Each row is a point on a landscape with many peaks, with its height.
A climber steps from a point to the highest of its 4 nearest points, and stops where none of them is higher. Distance is the straight distance between rows; heights are no part of it.
J137 height 643: [152 153 120 149 128 184  82 137 161 155  94 134 177 151  98  90 121 110
 150 204  67 115 141]
J881 height 313: [152 151 136 143 103 137 110 125 114 143 151 125 137 135 139 106 113  94
 146 149 120 128 134]
J645 height 269: [128 136 177 178  95 149 140 174 139 168  84 134 132 206 167 163  93 129
 107 168 157  82 196]
J483 height 561: [145 132 148 139 125 195 153 157 157 115  93 140 130 158 135 160 132 122
 148 169 146 121 161]
J765 height 576: [113 109 125 101 138 100 147  99 135  93 112 128  77 141 168 191 122 156
 115  67 148 126 134]
J912 height 554: [110 127 156 142 116 185 157 158 148 104 115 139 114 165 153 171 138 135
 147 143 150 111 187]
J138 height 642: [110 117 111 117 125 182 104 114 147 143 157 121 162 100 100  84 169 114
 139 160  78 146 123]
J209 height 620: [116 109  61  48 143 132 124 110 160  94 140 141 127  99 113 114 150 118
 145  84 106 152  90]
J570 height 569: [140 127 121 134 140 217 143 166 192 136  93 137 153 166  99 156 133 129
 157 200 124 105 175]
J262 height 222: [136 143 140 131 120 103 109 124  95 145 144 117 135 122 120  95 143 117
 133 140 123 122 129]
J513 height 499: [118 103 139 147 114 164 122 138 129 147 152 123 157 103  90  75 154 129
 120 180  95 133  91]
J804 height 399: [124 121 116 114 121 112 127 107 119 137 156 121 157  84  98  88 142 121
 131 126 108 137 112]
J105 height 616: [144 152 110 135 152 215 147 141 179 105 110 141 142 147 123 169 146 117
 164 171 104 129 155]
J712 height 704: [130 141 127 139 120 154 102 141 136 138 149 120 159 124 105  85 137 114
 152 170  85 146 111]
J691 height 582: [131 127 158 153 110  22 145 128  50 168 112  99 110 153 134 138 102 109
 121  79 164 156 135]
J611 height 578: [116 131 180 148 121  22 138 133  77 132 146  78  99  88 134 113  90 153
  85  41 174 165 105]
J750 height 655: [139 122  99 149 125 197  80 137 161 158 107 133 176 117  78  59 147 118
 143 221  81 129 149]
J96 height 550: [110 139 100 116 140 179 156 125 164  87 147 136  92 133 128 191 149 147
 146 115 145  99 134]
J11 height 426: [125 111 151 181 127 136 121 147 123 180 142 125 172 102  84  51 129 115
 104 193 145 124  86]
J761 height 402: [102 148 175 142  83 162 141 189 144 135  73 126 115 206 182 134 109 166
 142 166 150  75 233]
J329 height 697: [ 96 131 154 128 131  99 170 128 106  99 113 123 100 183 180 179 132 163
 128 102 171  79 178]
J509 height 525: [133 144 113 110 137 118 133 123 127 123 135 150 104 152 144 187 143 118
 123 108 149 108 140]
J247 height 529: [126  92 131 153 150 133 135  93 115 170 135 140 174  64  77  90 137 150
  94 119 114 144  35]
J891 height 634: [132 131 107 117 153 233  88 116 195 113 111 148 142 128 110 114 146 106
 154 176  89 146 134]
J534 height 621: [124 114  78  99 123 161 102 113 149 122 174 129 144  77  88  78 159 129
 136 142  91 141 107]
J428 height 562: [108  94 152 155 142  35 147 108  82 147 136 101 129 104 124  95 127 131
  98  74 150 142  89]
J462 height 614: [113 121  75  83 133 130 118 100 142 126 147 127 126 108 118 119 144 124
 129  87 112 137 102]
J404 height 613: [115  99 117 111 137 105 138 101 123 148 141 110 145  88  78  78 156 145
 115  95 134 142  76]
J656 height 336: [142 136 121 123 112 127 129 116 125 142 151 135 120 137 134 133 141 112
 128 140 108 139 128]
J171 height 522: [139 148 120 120 130  94 122 115 111 133 130 128 106 138 142 149 127 107
 122  97 144 137 125]
J988 height 452: [130 126  92  82 164 115 131 118 131  93 123 139  86 124 137 182 130 129
 129  78 125 117 121]
J85 height 504: [110 134 170 155 104 147 138 171 143 117  86 144 113 196 170 147 126 148
 143 148 169  91 222]
J942 height 463: [120 121 121 111 134  73 118 123 109 130 130 117 119 110 114 123 128 130
 127  95 132 135 132]
J195 height 602: [101 126  87 101 142 127 104 108 131 135 157 111 130  98 105 100 145 109
 144 121  93 120 110]
J796 height 441: [165 136 141 151 141 145 107 132 128 144 127 121 133 153 127 117 121 100
 138 167 117 125 148]
J990 height 540: [113 130 102  91 143 137 166 112 145  61 116 126 105 133 152 195 144 166
 147  80 158  93 144]
J927 height 497: [135 142 112 115 137 103 114 108 109 126 134 130 107 140 152 152 117 133
 125  95 125 125 120]
J669 height 678: [105 114 134 126 126  64 138 106  95 113 114 111  96 141 168 197 116 138
 110  72 156 120 138]
J847 height 560: [129 136 103  96 127 108 123 105 122 117 151 123 134 117 109 139 126 116
 143  95 115 142 104]
J703 height 359: [ 91 149 155 133  86 177 155 177 154 127  60 145 115 197 180 137 118 164
 167 153 131  96 249]
J873 height 611: [114 128  72  86 155 161 112 110 148 113 165 133 123  87  90 107 158 114
 143 119  89 122 109]
J616 height 661: [ 99  94  89  76 146  94 126 132 128  90 151 105 143  63 102  93 120 141
  91  65 124 172  96]
J954 height 473: [171 151 173 177  90 124  93 155 125 189 119 100 147 149 127  65 113 106
 118 210 120 120 118]
J579 height 563: [128 146 157 147 115  94 132 121  91 145 133 148 112 164 178 171  97 113
 129 115 133  98 136]
J793 height 535: [136 117 135 113 136  52 144 110 109 116 128 118  83 144 182 180  79 138
  97  55 149 157 136]
J861 height 329: [131 129 169 169  85 114 109 134  93 166 140 121 158 108 126  71 112 106
 132 161 139 123 106]
J71 height 623: [122 113  87  65 156 147 162 116 162  59 129 140  76 114 146 174 140 156
 135  67 150 122 106]
J340 height 420: [151 119 162 168 109 129  89 156 123 189 133  98 162 112 116  45 121 117
 113 200 127 132 101]
J386 height 601: [138 154  85 119 151 245 119 148 218 122  80 150 152 150  92 133 154  97
 167 196  96 117 135]
J646 height 528: [140 112 101 118 118 161 113 128 126 126 163 119 140 106 103  81 147 136
 142 167 101 130 116]
J795 height 572: [115 127  63  88 152 165  98  99 177  93 167 144 104  89 109 121 146 117
 139 122 105 130 120]
J126 height 312: [120 125 152 163 116 127 103 145 110 161 141 135 154 115  92  58 124 117
 106 188 127 119  91]
J204 height 599: [157 156 131 154 143 171 104 144 161 139 110 127 152 147 135 121 109 105
 141 181  93 128 149]
J957 height 500: [169 157 175 194  84  61 112 156  66 188 120 135 124 163 165 132  87 104
 121 145 132 122 158]
J767 height 545: [ 97 135 164 139 100 154 160 164 117 111 117 142 109 181 171 174 123 144
 138 134 176  82 205]
J688 height 641: [108 105 100  80 149 118 167 123 159  46 110 133  79 130 161 199 136 178
 128  57 157 117 132]
J626 height 533: [108 127  98 109 127 173 157 121 149  70 138 139  92 134 139 195 161 143
 155 128 168  97 146]
J661 height 520: [185 152 175 190  97 103 100 172 103 202 106 119 135 168 163 126 103 107
 121 190 116 118 138]
J749 height 530: [149 166 165 159  91  53 132 140  48 173 126 128 131 171 171 137 106 113
 121 127 150 127 148]
J800 height 394: [150 156 171 174 117 126 132 161 120 157 109 149 137 163 141 155 106 104
 118 172 116 122 157]
J253 height 619: [142 153 104 140 157 240  96 137 207 126  87 144 174 137  97 122 136 105
 164 189  80 120 148]
J546 height 564: [143 143 158 157  98  72 134 123  74 153 135 127 116 166 159 143  96 111
 115 116 138 124 132]
J205 height 502: [158 145 124 167 128 145  89 146 137 168 110 129 150 149 131  93 125 115
 155 199  99 144 142]
J193 height 401: [155 151 157 168 120 118 120 130  98 150 119 143 119 155 158 159 106 114
 122 149 128 119 156]
J702 height 311: [120 102 146 156 104 125 114 123 111 165 144 138 165 103  91  62 139 117
 116 173 125 121  87]
J332 height 680: [ 89 100 102  94 133 114 165 128 145  77 125 145 123 152 172 189 143 166
 134  75 174  81 176]
J814 height 352: [ 85 128 133 114 109 149 172 152 134  87 127 141  78 164 173 172 143 174
 168  92 166  92 223]
J845 height 577: [132 137 164 142  90  31 142 108  53 168 140 109 116 171 164 144 105 104
 113 100 138 131 130]
J592 height 377: [174 152 158 173 129 148 117 166 129 171  93 136 141 174 141 134 101 122
 126 178 133 119 170]
J66 height 379: [139 146 165 180  99  69 132 144  75 178 125 146 112 177 181 175  98 107
 102 140 137 112 147]
J385 height 633: [118 130  87  73 157  99 122 106 124  96 144 126 113 103 120 132 122 125
 124  67 119 157 108]
J840 height 458: [158 151 169 155  96 118 100 151 105 180 123 118 157 126 119  57 120  92
 131 197 132 128 115]
J266 height 584: [122 131 127 124 134 117 145 113 118 105 116 141 113 147 164 188 131 147
 117  94 154 105 133]
J158 height 467: [161 143 181 176  73  91 106 155  89 190 132 109 149 133 143  70 101 110
 114 181 137 117 118]
J828 height 511: [139 138  98  94 154  93 138 101 135  89 120 123  81 130 144 170 109 136
 127  62 146 147 129]
J361 height 538: [120  91 145 156 118 162 139 112 138 171 143 137 165  90  80  61 139 127
 108 179 110 136  59]
J647 height 542: [139 119 122 111 147  69 141 105 112 105 123 127  85 135 168 173 107 134
 116  56 144 158 122]
J556 height 512: [163 160 148 177  91  97 108 150  83 143 138 117 142 129 126  89 112 113
 115 171 126 134 127]
J725 height 477: [133 145 102 103 148 133 153 111 140  92 126 157 104 134 144 187 145 124
 129 108 146 101 129]
J383 height 592: [129 118 143  84 145  74 150 114 137  85 127 117  77 131 170 186  98 129
 109  59 159 144 140]
J782 height 603: [134 134 103 125 160 202 119 108 160 104 129 133 123 128 126 154 147 114
 150 166 114 119 136]
J164 height 657: [145 133 118 134 137 196  95 133 159 146 117 134 157 142  89  83 140 112
 138 199  51 153 141]
J629 height 480: [142 145 124 128 131 153 120 124 137 113 138 145 116 148 129 144 133 103
 153 154 107 133 135]
J81 height 519: [168 167 162 171  96 102  90 161 112 168 110 115 124 161 152 106  89 116
 124 197 117 130 128]
J921 height 9: [108  95 142 177 115 117 139 115  94 163 146 131 166  75  89  76 137 140
  93 143 137 128  61]
J917 height 493: [129 125 141 147 101  79 119 127  86 167 131 110 138 110 138  86 133 122
 138 127 123 125 100]
J707 height 684: [102 118 133 108 147  91 162 123 131  62 113 125  94 148 182 203 127 179
 133  47 172 103 156]
J163 height 501: [138 141 114 124 104 148 105 125 126 126 164 122 138 117 113  97 134 111
 136 157 103 124 127]
J723 height 656: [107 105 107 101 159  90 145 106 135 113 133 108 142  59 101  81 135 158
 113  78 122 154  91]
J458 height 356: [ 93 136 157 131  92 171 130 173 154  82  85 138 114 187 171 153 115 172
 159 133 149 107 238]
J926 height 683: [101 108 120 117 147  89 161 126 141  74 120 122  96 148 174 204 130 165
 134  53 170  94 154]
J368 height 548: [102 124 158 157 117 150 151 127 118 109 115 144 107 160 150 182 134 155
 135 141 164 100 173]
J442 height 618: [113 121 126 116 134 141 163 136 144  89 123 137 106 149 167 201 134 153
 145 100 141  91 159]
J341 height 612: [102 128  90 112 147 194  98 115 183 103 156 148 124 105 116 121 169  96
 151 140  75 135 120]
J588 height 410: [119 112 128 153 108 152 112 121 135 148 162 124 173 125  90  56 144 125
 128 180 122 130 114]
J630 height 597: [118 140 122 128 132 163 143 118 147 100 130 134 103 152 159 177 138 142
 141 130 151 107 165]
J237 height 640: [123 119  84  50 155 133 131 107 152  70 135 136  96 118 126 140 117 143
 131  67 130 146  99]
J330 height 628: [119 144 112 114 139 177 104 107 151 116 151 131 132 106 106 116 168  96
 150 143  93 146 127]
J117 height 691: [ 93 110 128 133 134 111 174 124 136  82 111 129  97 165 172 186 139 175
 133  78 168  90 173]
J789 height 455: [128 138 160 159 115 142 145 172 147 136  90 132 100 182 175 163 120 152
 129 161 155  87 173]
J906 height 546: [137 146 158 151 119 132 151 128 115 117 117 150 125 160 151 187 125 132
 124 131 152 108 159]
J33 height 658: [139 121 124 134 127 176  87 151 156 131 138 126 160 125  93  74 140 113
 146 209  94 155 126]
J358 height 541: [106  97 127 114 124  76 134 124 108 136 130  93 148  75 100  85 130 149
  92  76 153 158  72]
J108 height 624: [166 163 117 156 153 173 105 145 164 162  84 134 156 150 130 110 111 100
 150 185  79 124 156]
J503 height 622: [126 122  61  59 169 128 126  97 154  92 142 145 107 104 125 154 141 114
 133  72 120 127 106]
J51 height 604: [127 132 122 129 134 195 151 131 147  84 115 141 125 146 136 175 153 135
 150 154 138 117 165]
J567 height 286: [141 136 137 133 114 131 117 130 116 143 168 119 145 112 109  90 130 103
 131 160 102 134 128]
J41 height 598: [148 152 117 142 143 206 136 141 176 133  94 136 145 160 126 162 133 126
 162 188 123 109 161]
J696 height 625: [121 121  93  82 158  95 133 100 122 104 135 114 105 100 125 133 103 127
 123  63 124 170 116]
J30 height 639: [120 104 135 116 142  59 157 113 116  89 101 120  79 148 176 199 119 144
 113  38 176 120 138]
J342 height 648: [157 152  97 125 150 214 111 121 170 117 103 143 141 138 120 134 151 102
 162 189  85 138 142]
J516 height 570: [133 126 156 146 125  65 135 113  84 142 125 122 125 174 182 180  94 129
 112 102 163 119 138]
J959 height 627: [133 158  99 121 144 231 128 128 201  91 107 147 136 132 108 150 148 116
 176 171 110 134 136]
J365 height 3: [107 116 138 132 116  93 133 113 110 147 145 124 177  79  74  71 151 149
 107 130 128 127  71]
J399 height 483: [122 132 120  93 133  81 128 104 109 141 142 115 105 124 133 138 119 127
 121  71 126 154 109]
J774 height 536: [104 138 148 143 115 164 158 169 141 114  91 148 118 183 157 159 112 152
 133 174 157  94 213]
J114 height 645: [126  98 143 161 112 155 121 110 113 169 145 140 164  81  86  65 133 116
 106 187 123 137  65]
J638 height 653: [139 145 107 132 142 209  95 125 163 133 125 133 165 142 111 121 143  93
 142 186  79 142 137]
J916 height 476: [114  89 159 140 140  77 129 107  96 147 111 103 155  82  90  89 118 143
  83  79 142 155  51]
J476 height 607: [130 142 117 120 139 216 149 123 170  98 114 136 114 140 117 165 149 125
 163 159 130 114 141]
J639 height 555: [162 141 131 157 123 162  92 128 123 145 138 118 145 134 117  93 136 103
 131 178  92 131 145]
J915 height 524: [195 150 184 196  99  79 109 175 100 194 120 132 129 172 173 130  73 111
 114 179 132 127 153]
J955 height 557: [130 129 126 120 122 202 155 158 175  93  98 146 137 182 128 166 150 144
 157 180 131 114 179]
J607 height 626: [115  97  83  77 139 134 110 121 146 122 169 131 143  59  88  79 152 142
 123 124  99 145 104]
J257 height 588: [106 107 125 108 125  78 136 117 109 138 145 118 149  80 104  93 141 156
 112  88 132 141  94]
J273 height 537: [127 146 145 156 131 153 144 149 132 117 108 145 118 158 156 175 130 116
 117 155 144 107 158]
J356 height 523: [128 134 102  90 145 170 122 110 170 100 154 143 107 129 109 189 151 122
 136 119 124 117 119]
J811 height 668: [127 133 194 172  99 112 138 161 115 146 123 139 117 182 173 166  96 126
 107 155 167  99 167]
J232 height 637: [111 123  90  52 160 119 120 105 148  85 143 128 105  83 118 126 120 142
 124  57 130 154 107]
J511 height 390: [167 154 156 166 105 148 101 152 150 165 102 144 153 171 137 125 124 110
 122 175  98 139 163]
J826 height 644: [108  90  94 100 157 134 129 110 126 119 156 121 160  64  76  96 152 149
 113 107 124 132  80]
J54 height 515: [142 144 147 138 119 162 125 136 154 126 114 148 127 166 151 164 120 117
 133 154 132 121 153]
J486 height 461: [132 139 130 126 116  67 122 116  78 145 131 111 143 116 109  91 129 130
 121 123 125 136 110]
J23 height 583: [119  85 136 139 145 119 150 117 123 129 125 114 148  64  84  92 132 157
  77  91 129 157  49]
J222 height 514: [133 131 157 144 113 177 159 167 147 132  95 131 116 186 160 151 118 134
 134 182 159  96 184]
J241 height 468: [131 141 174 155 118 153 143 149 128 153  91 144 135 179 167 180 114 130
 128 168 140 111 154]
J500 height 506: [116 105 118 145 111 151 124 114 118 166 161 122 171  74  71  65 153 122
 113 156 121 120  76]
J223 height 415: [159 163 175 171 112 100 122 143  97 157 121 145 129 175 171 150  95 113
 114 159 127 107 151]
J778 height 429: [153 156 141 169 128 155 124 143 140 156 113 145 131 162 141 153 125 126
 131 178 109 132 148]
J140 height 593: [123 136 147 123 130  56 130 126  78 140 141 104 136 121 130 109 119 130
 121  88 151 153 118]
J738 height 729: [146 150 150 133  91  79 126 125  94 149 137 144 127 143 129 110 119 113
 121 128 126 138 122]
J191 height 486: [120 108 137 132 131  74 125 106 106 137 139  98 146  95 104  68 129 129
 116  95 127 134 105]
J505 height 552: [115 125 123 132 104 199 155 171 171 115  81 135 135 168 141 160 138 186
 167 171 129  97 211]
J548 height 632: [120  99 120 104 145  74 153 109 118  65 113 110  84 139 169 182 103 146
 103  53 167 121 133]
J474 height 148: [129 130 140 147  96 104 119 130  91 160 151 113 147 119 103  63 150 105
 118 150 140 125  98]
J233 height 629: [ 92  84  63  53 162 140 124 136 143  80 157 138 142  59  89  93 156 153
 124  85 108 154  89]
J322 height 470: [127 145  90  94 151 142 136 108 144  95 136 131  87 120 133 165 133 114
 151 107 126 120 121]
J64 height 509: [112 108  51  57 172 166 104 105 177  89 161 146 115  77  88 126 147 129
 137  90 103 131 108]
J294 height 585: [130 129 137 112 109  54 144 108  84 157 126 109 113 141 126 143 123 117
 136  88 158 153 122]
J984 height 679: [103  70  89  65 159 128 131 125 141  83 152 124 153  62  93  91 145 155
 116  80 114 163  67]
J692 height 391: [122 100 119 165 142 110 136 113 106 147 137 133 156  74  91  84 154 158
  85  90 128 148  48]
J615 height 636: [138 151 146 151  95  64 113 135  76 157 136 121 132 127 126 102 125 104
 138 134 132 132 129]
J419 height 354: [ 89 140 160 115  89 167 141 150 135 108 118 141  93 187 175 163 131 155
 171 124 146  90 238]
J714 height 549: [ 98 134 133 124 117 179 175 152 158  85 113 159 117 155 157 186 155 166
 152 143 158  93 188]
J724 height 539: [163 164 166 159  76  80 119 143  82 180 139 127 127 158 153 132  97 106
 121 147 132 116 135]
J666 height 605: [126 133  91 117 146 222 131 118 199  93 136 122 106 129 102 156 157 121
 162 155 106 124 134]
J606 height 630: [138 148 127 141 148 174 109 133 155 133 120 132 139 138 121 119 122  99
 140 170  95 146 138]
J283 height 376: [149 160 153 150 125 152 125 149 116 144 124 137 125 156 151 144 117  97
 124 171 123 116 151]
J34 height 631: [101  96  66  55 164 135 126 116 169  86 147 126 122  63 102 122 121 131
 122  70 114 173 110]
J206 height 565: [105 100 157 149 143  65 128 117  92 129 125 102 116  64 103  81 111 142
  88  47 163 163  65]
J601 height 466: [140 103 138 159 117 163  97 136 138 181 127 115 182 105  91  50 119 110
 115 235 111 126 101]
J82 height 666: [117  97 124  82 160  87 160 125 142  51 123 120  72 128 161 196 116 159
 119  36 167 126 141]
J644 height 378: [156 161 170 186 112 123 115 164 114 168  96 134 125 192 182 159 103 126
 107 184 135 104 172]
J603 height 362: [118 125 125 119 128  84 124 108 102 125 144 105 139 102 108  85 135 127
 122 131 126 127  96]
J397 height 608: [106 138  65  72 163 145 110 118 155 101 151 133 117  91 118 126 144 125
 126  88 104 135 114]
J788 height 579: [135 118 166 125 118   4 133 134  70 159 131  78  99 133 150 150 103 123
 121  64 161 170 140]
J380 height 532: [176 157 175 177  90  77 106 168  74 183 129 120 133 157 161 109 101 103
 124 164 145 125 128]
J558 height 436: [145 144 143 157 126 183 149 171 160 153  75 141 143 194 153 152 111 124
 117 189 139 109 176]
J435 height 334: [146 158 139 142 109 131 106 123 118 139 149 131 121 135 145 124 127  88
 141 140 119 129 134]
J939 height 503: [121 128 156 158 111 173 154 181 155 142  74 129 123 186 145 149 117 154
 137 170 139  88 192]
J930 height 646: [109 116 116 113 129 140 153 130 136  76 136 132 100 150 159 184 162 156
 150  91 160  95 174]
J807 height 543: [129 140 129 129 139 104 123 104 103 120 129 147 104 159 150 168 123 126
 132 105 138 118 134]
J541 height 638: [115  74 104  98 167 114 152 115 134  97 141 124 157  39  72  89 133 167
  94  83 121 171  42]
J717 height 405: [102 109  41  54 183 174 103  96 189  69 151 166 108  78 107 116 164 135
 141 109 104 122 111]
J395 height 447: [141 147 114 102 134 115 132  97 122 123 136 125 116 127 130 132 125  96
 127 111 113 128 116]
J818 height 453: [147 130 148 167 110 148  94 152 136 186 106 103 174 123 109  64 123 113
 126 208 102 123 131]
J805 height 715: [102 122 145 139 120  69 166 113 106 117 106 132  76 158 178 195 136 140
 116  76 169 101 153]
J560 height 527: [125 125  51  64 168 172 126  98 174  57 139 145  98 101 107 167 157 148
 146  90 133 118 106]
J923 height 551: [126 116 130 137 110 205 162 176 167 121  74 147 142 181 135 168 137 149
 165 163 131 102 177]
J258 height 654: [110 112 115 100 148  83 128 111 113 110 154 108 129  76  99  98 137 149
 113  80 122 151 100]
J791 height 556: [102  93 148 129 146  69 128 123 109 109 150  99 140  57  91  91 112 146
  95  62 151 154  68]
J352 height 513: [132 151 138 139 127 140 124 131 124 137 132 139 106 145 158 168 119 106
 135 132 117 106 142]
J952 height 482: [179 136 146 173 116 125  84 146 129 171 103 112 158 144 123  72 104 106
 118 192 104 127 139]
J210 height 589: [133 123 141 102 134  51 135 121  75 155 134  91 127 129 140 130 122 123
 114  67 139 148 101]
J270 height 547: [116 138  78  90 159 201 106 102 176  97 159 143 109  85 100 120 157 122
 141 132  98 131 121]
J594 height 617: [120 109  84  80 134 133 117 106 134 114 172 120 136  78  94  99 159 136
 133  96  95 118 115]
J376 height 566: [118 126  80  81 162 154 139 117 159  56 129 141 106 118 122 185 151 148
 150  83 128 117 127]
J473 height 600: [135 158 123 123 137 188 136 136 158 133 106 152 129 141 121 149 121  96
 142 174 113 138 145]
J130 height 531: [166 157 166 161 100 101 116 156  93 160 132 132 153 153 149 117 105  99
 124 171 125 124 139]
J62 height 650: [114 109  92  84 138 112 132 114 123 122 137 113 129  75  91  84 141 149
 136  81 117 146  98]
J690 height 647: [150 155 113 138 145 202 111 136 172 150 104 130 162 147 115 122 133  93
 152 178  91 141 130]
J94 height 571: [138  65 106 162 148 109 129  92 114 152 127 132 162  31  75  98 123 159
  79  79 126 174  30]
J731 height 649: [150 140 119 137 121 167  88 126 152 145 118 134 176 130 105  85 137 105
 136 191  76 126 135]
J566 height 659: [113  82  96  98 143 117 144 110 144 115 149 111 154  58  97  89 148 166
  90  96 123 141  70]
J853 height 581: [136 124 167 117 128  27 138 134  90 118 149  92  84 117 152 144  99 146
 117  39 153 177 130]
J766 height 454: [159 146 192 161 101 108 131 145  94 164 127 153 125 173 170 147  95  96
 110 153 152 113 155]
J449 height 559: [123 131 124 126 115 209 164 163 182 116  86 149 133 180 127 165 146 150
 157 193 129 102 189]
J733 height 587: [143 134 160 123 104  42 126 117  78 152 131 123 103 161 156 141 105 136
 111  77 128 160 137]
J663 height 652: [137 124 104 130 124 191 105 123 149 114 137 128 149 116  85  84 145 115
 156 185  78 146 135]
J370 height 256: [143 136 151 157  92 121 114 130  93 147 131 113 160 127 119  77 132  93
 148 163 124 124 103]
J539 height 485: [ 99 119  44  64 169 158 110 109 174  53 128 151 100  86 124 140 122 133
 133  67 125 139  98]
J44 height 609: [108  70 103 122 162 118 138 101 137 143 140 117 165  41  65  88 138 160
  86  84 119 146  28]
J16 height 459: [150 145 156 150 102 141  99 145 125 134 129 124 131 145 138 106 112  96
 147 164  87 140 140]
J748 height 591: [138 142 172 143 103  23 128 120  64 152 122  99 128 143 128 110 107 131
 120  74 148 152 120]
J15 height 498: [115 137  57  66 162 194 115 102 171  65 153 152 104 104 105 158 148 123
 163 114 128 116 119]
J622 height 397: [143 128 159 160 105 133  96 151 111 178 142 116 160 116 110  66 131  96
 126 186 122 132 101]
J288 height 573: [121 142 147 137 137 172 145 147 150 111 124 131 113 156 142 171 139 112
 142 150 141 110 153]
J815 height 484: [129 112 106  70 159  94 142 109 164  74 125 127  83 132 144 176 106 149
 102  55 150 137 115]
J25 height 606: [125 144 150 138  97  49 123 134  66 151 133 108 131 131 119  94 127 122
 135 105 143 131 115]
J816 height 660: [128 135 127 118 132 162 138 132 134 116 146 150 100 134 139 184 129 123
 142 146 121 117 130]
J297 height 404: [133 150 122 124 109 106 112 110 101 146 153 133 119 124 142 125 124 101
 137 110 118 132 116]
J181 height 590: [124  65 119 150 156 117 143  88 127 144 135 119 175  49  67  97 135 154
  85  92 126 147  29]
J338 height 558: [125 133 145 143 124 108 144 109 105 138 135 150 103 157 160 173 118 118
 128 117 130 126 140]
J744 height 586: [136 127 154 118 137  28 138 117  83 140 119 118 103 129 142 146 112 133
 110  53 144 153 132]
J172 height 575: [114 135 145 102 113  54 149 118  96 124 152  85 140  97 119  86 116 146
 121  76 136 156 103]
J398 height 479: [131 103 120 140 108 163  99 136 120 160 132 120 172 116  94  56 144 126
 120 210  82 139 108]
J625 height 385: [144 164 147 159 130 174 136 162 161 156  91 137 146 173 137 141 115 112
 137 172 129 104 166]
J886 height 651: [120  91 115 135 120 137 119 106 124 127 165 127 162  84  76  59 164 146
 122 155 134 137  83]
J553 height 534: [116 123 123  87 148  71 137 107 124  85 131 119  75 117 141 165 101 133
 114  57 136 167 126]
J679 height 510: [135  77 140 180 135 164 124 132 139 198 146 115 168  85  89  51 127 129
  98 198 114 137  65]
J311 height 574: [108 114 165 145 118  40 138 136  73 139 132 106 111 102 116  86 115 133
 109  61 150 167  86]
J235 height 567: [129 128 136  93 135  51 125 110  94 113 137 105  95 113 131 123  99 140
 114  35 151 162 119]
J869 height 363: [109 145 174 166  94 149 142 174 129 147  83 128 128 188 181 163  99 158
 137 164 157  63 214]
J878 height 544: [105 120  53  71 160 186 102 100 167  94 168 146 131  75  95 100 153 123
 141 116 108 136 125]
J876 height 101: [110 120 144 156 128  89 134 110  95 160 137 127 148  95  91  68 137 132
 101 127 142 125  67]
J517 height 635: [111  96 107 101 120 119 126 119 124 131 150 118 147  74  85  78 153 144
 129 117 105 137  87]
J313 height 568: [136 142 117 132 148 183 123 131 140 120 132 146 135 160 123 165 132 108
 149 159 126 137 139]
J951 height 610: [125 153 105 107 145 170 115 121 152 115 151 146 103 116 124 139 137 102
 139 138  99 136 115]
J120 height 464: [122 125 136 138 127  56 135 113  80 162 128  99 141  98 105  77 134 121
 101  94 138 144  85]
J27 height 517: [123 129 110 104 142  76 146  92 108 112 132 123 103 140 139 167 114 124
 115  78 134 137 125]
J32 height 580: [136 145 152 149 103  45 141 101  61 165 133 129 116 169 173 157 105 119
 110  91 141 144 133]
J722 height 553: [107  91 148 167 153  73 136 111  98 128 112 127 126  48  98  87 110 149
  80  68 165 168  64]

Call two points neighbours if one is among the 4 nearest of the other. Go from one point of each pair to the other, from neighbour to neighbour, staying as high as possible. Name the lowest point that can't be avoided.
J984 and J886 -> J517
J805 and J237 -> J71
J114 and J805 -> J500
J712 and J984 -> J534
J738 and J984 -> J172
J237 and J984 -> J233

Where does a climber stop that starts at each point below?
J376 -> J805
J717 -> J984
J15 -> J984
J691 -> J738
J603 -> J984
J611 -> J738
J692 -> J984
J270 -> J712
J16 -> J712

Write out the way that a climber takes from each point below.
J383 -> J548 J82 J707 J117 J329 J805
J294 -> J140 J25 J615 J738
J235 -> J744 J210 J140 J25 J615 J738
J195 -> J594 J607 J826 J566 J984
J404 -> J62 J723 J566 J984
J942 -> J140 J25 J615 J738
